The views of a scene show one set of named points, each view turned or mirrored, shifted and resized as a whole, with a little noise and some points left out.
(in the rows, 100 means zero)

Scene 1
View 1
K382: [ 99  93  95 105  98 103 100 116 111 111  95 107 119 103  96 112 112 118
 109  94 106 116  91  96]
K381: [ 83 100 107 133 131 120 105 106  96 107 119 100 100  93 119 113 129  94
 103  80 125 105  85  91]
K483: [ 92  95  96 105  92 100  96 117 108 112  91 104 117 101  98 113 117 116
 105  93 109 116  96  96]
K568: [ 86  93 101 112  96 105 101 116  96 111  94 103 109  99 104 109 118 108
 101  84 113 112 102  95]
K785: [ 88  96  99 111 101 104  95 113 106 112  96 103 115  99 105 115 122 110
 105  91 114 113  91  94]
K365: [ 80  98 101 115 106 106  94 112 102 111  99 100 110  96 111 116 128 103
 101  89 119 111  94  92]
K160: [ 86  97 105 124 116 114 103 109  98 109 109 102 106  96 111 111 123 101
 103  82 118 108  90  92]
K761: [ 82  94  99 107  94 101  93 116 102 112  89 100 114  98 104 115 123 109
 101  91 114 114  99  95]
K401: [101  89 100 109  95 107 110 119  99 110  96 108 112 103  93 102 105 116
 107  83 105 112 102  99]
K410: [ 83  96  94 100  91  95  83 115 116 113  86 101 123  99 103 123 128 114
 105 103 113 118  90  93]
K306: [ 89  99  94 105 104 100  87 112 120 112  96 102 122 100 104 123 127 114
 109 102 112 117  81  92]
K969: [ 84  93 100 110  93 103  97 117  96 112  91 101 111  98 104 109 120 108
  99  85 114 113 104  96]
K888: [101  94  93 104  99 101  99 115 116 111  97 108 121 103  94 113 112 121
 112  97 105 116  87  95]
K715: [ 74  93 101 110  87 101  93 118  91 113  86  98 109  97 108 111 126 104
  94  85 117 112 110  95]
K655: [108  91  96 104  96 105 110 118 108 111  97 111 118 105  88 104 102 124
 111  89 100 115  96  99]
K945: [ 83  97  98 107  97 100  91 114 106 112  92 100 116  99 105 117 125 109
 103  94 115 115  94  94]
K965: [ 89  95  96 108  99 102  93 114 111 112  95 103 117 101 102 116 122 112
 106  96 111 114  91  94]
K874: [ 91  93 104 119 108 111 109 114  94 109 104 104 106  98 105 105 115 106
 103  80 114 109  98  95]
K558: [ 78 100 102 119 112 108  92 110 104 111 102  99 110  96 115 119 131 102
 104  90 121 111  88  91]
K606: [ 97  99  99 117 119 111 102 109 113 110 111 105 115  99 104 116 120 111
 113  92 112 111  79  93]
K917: [ 77  93  99 106  86  98  90 118  98 114  84  99 114  98 105 113 125 107
  97  89 115 115 107  94]
K968: [ 90  98 101 118 113 112 101 111 105 110 105 103 110  99 107 114 121 107
 107  87 116 111  88  94]
View 2
K365: [ 98 100 103  94  94  91 103  98 122  95 109  99  96  94  97  86  96  88
 102  97  89 112 101  95]
K558: [ 96  96 101  93  95  90  97  99 119  91 110 103  96  92  99  78  98  85
 102  85  87 109 105  92]
K968: [ 97  94 104  87  92  86  87  96 115  97 112  98  96  97 103  82  89  91
 100  90  90 102 107  94]
K568: [102  98 107  89  89  90  97  93 121 101 110  94  94 101 100  91  88  95
 102 108  94 108 103  95]
K606: [ 90  92 103  85  95  81  78  95 111  97 115  98  97  97 104  82  86  92
  96  84  86  93 106  98]
K381: [107  89 101  85  90  91  85  98 112  90 113 102  97  98 109  59  93  87
 108  73  91 108 122  78]
K785: [ 93  97 106  91  94  88  96  95 120  97 110  98  95  97  99  91  91  91
  98  98  89 104 100  99]
K382: [ 88  99 108  87  93  83  89  92 118 105 112  94  95  99 100 102  83  96
  94 106  90  96  95 107]
K410: [ 84 102 104  98 101  87 103  98 124  94 110 101  96  89  92 104  98  88
  93 101  82 105  86 110]
K965: [ 90  99 106  92  96  85  95  96 121  98 111  97  95  95  98  96  91  91
  95  99  87 102  96 103]
K160: [103  93 103  87  90  89  88  96 115  95 112  99  96  99 105  74  91  89
 105  88  92 106 112  86]
K483: [ 92  99 107  91  94  85  96  93 122 102 111  95  95  97  97 102  87  96
  96 108  90 101  94 106]
K655: [ 92  98 111  82  89  79  81  87 115 112 114  88  94 105 103 105  73 102
  93 113  95  91  97 106]
K715: [102 105 107  96  92  95 114  96 130  97 104  95  94  96  94  95  97  91
 105 113  93 119  96  95]
K874: [105  95 106  84  87  88  89  92 116 102 111  93  95 104 105  81  85  96
 105 101  97 105 111  88]
K761: [ 96 100 105  93  94  90 102  96 124  98 108  97  95  96  96  95  93  91
 101 106  90 110  97  99]
K969: [101 100 106  92  90  91 103  94 123 101 108  94  94  99  97  93  91  94
 103 109  94 111 100  96]
K888: [ 85  97 108  87  96  79  85  92 117 104 114  94  95  97  99 103  83  96
  90 103  88  91  92 110]
K306: [ 82  98 104  94 101  83  92  98 119  94 113 101  97  89  95  97  95  87
  91  91  81  97  92 109]
K945: [ 93 100 105  93  96  89 100  96 122  96 110  98  95  94  96  94  94  90
  99 100  87 108  95 102]
View 3
K401: [ 82 108 110 106  98 120  97  95  80 101 124  96 100 100 111 108  92 106
  86  85  97 116 108  97]
K410: [ 87  97 112 102 106 109  94  76  94 118  85 115  91  98 100 110 102 107
 100  74  86 107 109 101]
K382: [ 83 103 110 103 100 120  92  88  86 112 112 103  99 101 108 108  99 107
  93  78  90 113 107  98]
K655: [ 79 106 106 103  94 128  91  93  82 110 127  97 102 104 112 111  98 109
  89  79  89 119 108  97]
K381: [110  86 113 104 119 102  85  89  75  98 109  96 110  87 102  79  97  95
  91  97 112  86  89 110]
K968: [ 95  94 111 104 109 111  88  87  80 106 109 101 104  94 105  95  98 101
  92  87 100 100  99 104]
K306: [ 90  95 111 101 106 113  89  79  90 120  93 111  98  97 103 105 105 106
  99  75  86 105 104 103]
K945: [ 88 100 114 105 107 108  97  83  88 107  96 108  93  95 102 106  94 105
  95  82  95 107 109 101]
K568: [ 87 103 113 106 105 110  97  87  84 101 107 102  96  97 105 104  91 105
  90  86  99 108 107 100]
K606: [ 96  90 108 101 107 117  82  87  82 115 112 101 108  96 107  94 105 101
  93  83  95 100  95 105]
K917: [ 84 108 116 108 107 103 106  83  87  98  94 108  88  96 101 112  87 106
  92  86  99 109 115  99]
K715: [ 86 109 117 109 108 100 108  83  87  94  92 107  87  94 100 110  84 105
  92  88 101 109 115  98]
K365: [ 95  97 114 105 111 103  96  83  84 103  98 105  97  93 101  99  93 101
  94  88 101  99 104 104]
K969: [ 87 106 114 108 106 108 102  87  83  97 103 103  94  95 103 106  87 105
  90  88 101 108 110  99]
K160: [100  93 112 106 112 107  89  88  77 100 110  98 104  91 105  91  95  99
  91  93 107  96  97 106]
K785: [ 90  98 112 104 107 110  95  85  85 106 102 105  97  96 104 104  96 105
  94  83  96 105 106 102]
View 4
K965: [ 82 115 104 113  97  89  89  90 106 128  99  86  97 118 117  91  99  90
  90 111 103  93 114  66]
K483: [ 82 117 102 112  97  79  93  86 104 119  96  88  99 120 111  94 105  87
  83 105  99  97 119  70]
K568: [ 85  99 112 103 105  78  82  91  98 110  90  85  95 107 119  96 104  97
  90  98 109  92 114  78]
K401: [ 84 108 126  91 103  65  82  90  99 103 103 105  86 124 111  96 118 101
  75  80  98 107 140  80]
K874: [ 86  92 131  94 109  83  68  99 101 114 100  92  86 107 127  95 105 109
  93  94 110  92 116  81]
K365: [ 83  95 112 111 105  96  77  95 104 126  95  78  96 103 130  93  94  99
 101 114 113  83 100  73]
K160: [ 84  90 132  96 110  98  62 105 105 129 106  87  85 104 135  92  96 113
 103 107 114  83 105  75]
K917: [ 85 102  92 117 102  76  93  81  97 107  78  73 105 101 114 101 101  86
  92 105 111  88 105  78]
K306: [ 77 126  97 121  94 100  91  94 112 144 105  84 100 125 118  88  93  83
  93 122  99  91 109  57]
K410: [ 79 124  83 127  94  91 102  84 107 133  93  76 107 119 111  94  93  77
  91 121 101  90 107  61]
K558: [ 83  96 113 110 105 103  71 101 106 134 100  78  92 103 134  91  89 102
 105 120 116  81  95  69]
K381: [ 85  78 147  93 114 110  48 114 105 138 111  85  77  97 149  87  89 123
 112 112 122  76  95  74]
K715: [ 88  97  91 117 104  76  92  82  96 102  74  70 105  96 115 104 100  87
  94 106 114  86  99  82]
K888: [ 79 130 108 108  93  84  93  90 109 132 109  99  94 135 109  88 106  88
  80 104  91 102 129  61]
K761: [ 83 107  99 114 100  82  88  87 101 116  88  79 101 109 117  96 100  89
  92 108 108  89 108  74]
K382: [ 81 124 108 108  96  81  89  91 106 124 105  96  93 128 111  92 107  91
  81 102  97 101 127  67]
K969: [ 86  99 106 108 104  77  85  87  96 108  85  81  98 105 117  99 103  94
  91 100 110  91 110  79]
K785: [ 82 108 109 110 100  90  82  93 103 125  99  84  94 112 122  92  98  95
  92 110 105  91 111  70]

Which points are out of place in each view (at most two, in the order of its rows)? Write - if all are in place.
view 1 | K715
view 2 | K365
view 3 | K410, K568
view 4 | K401
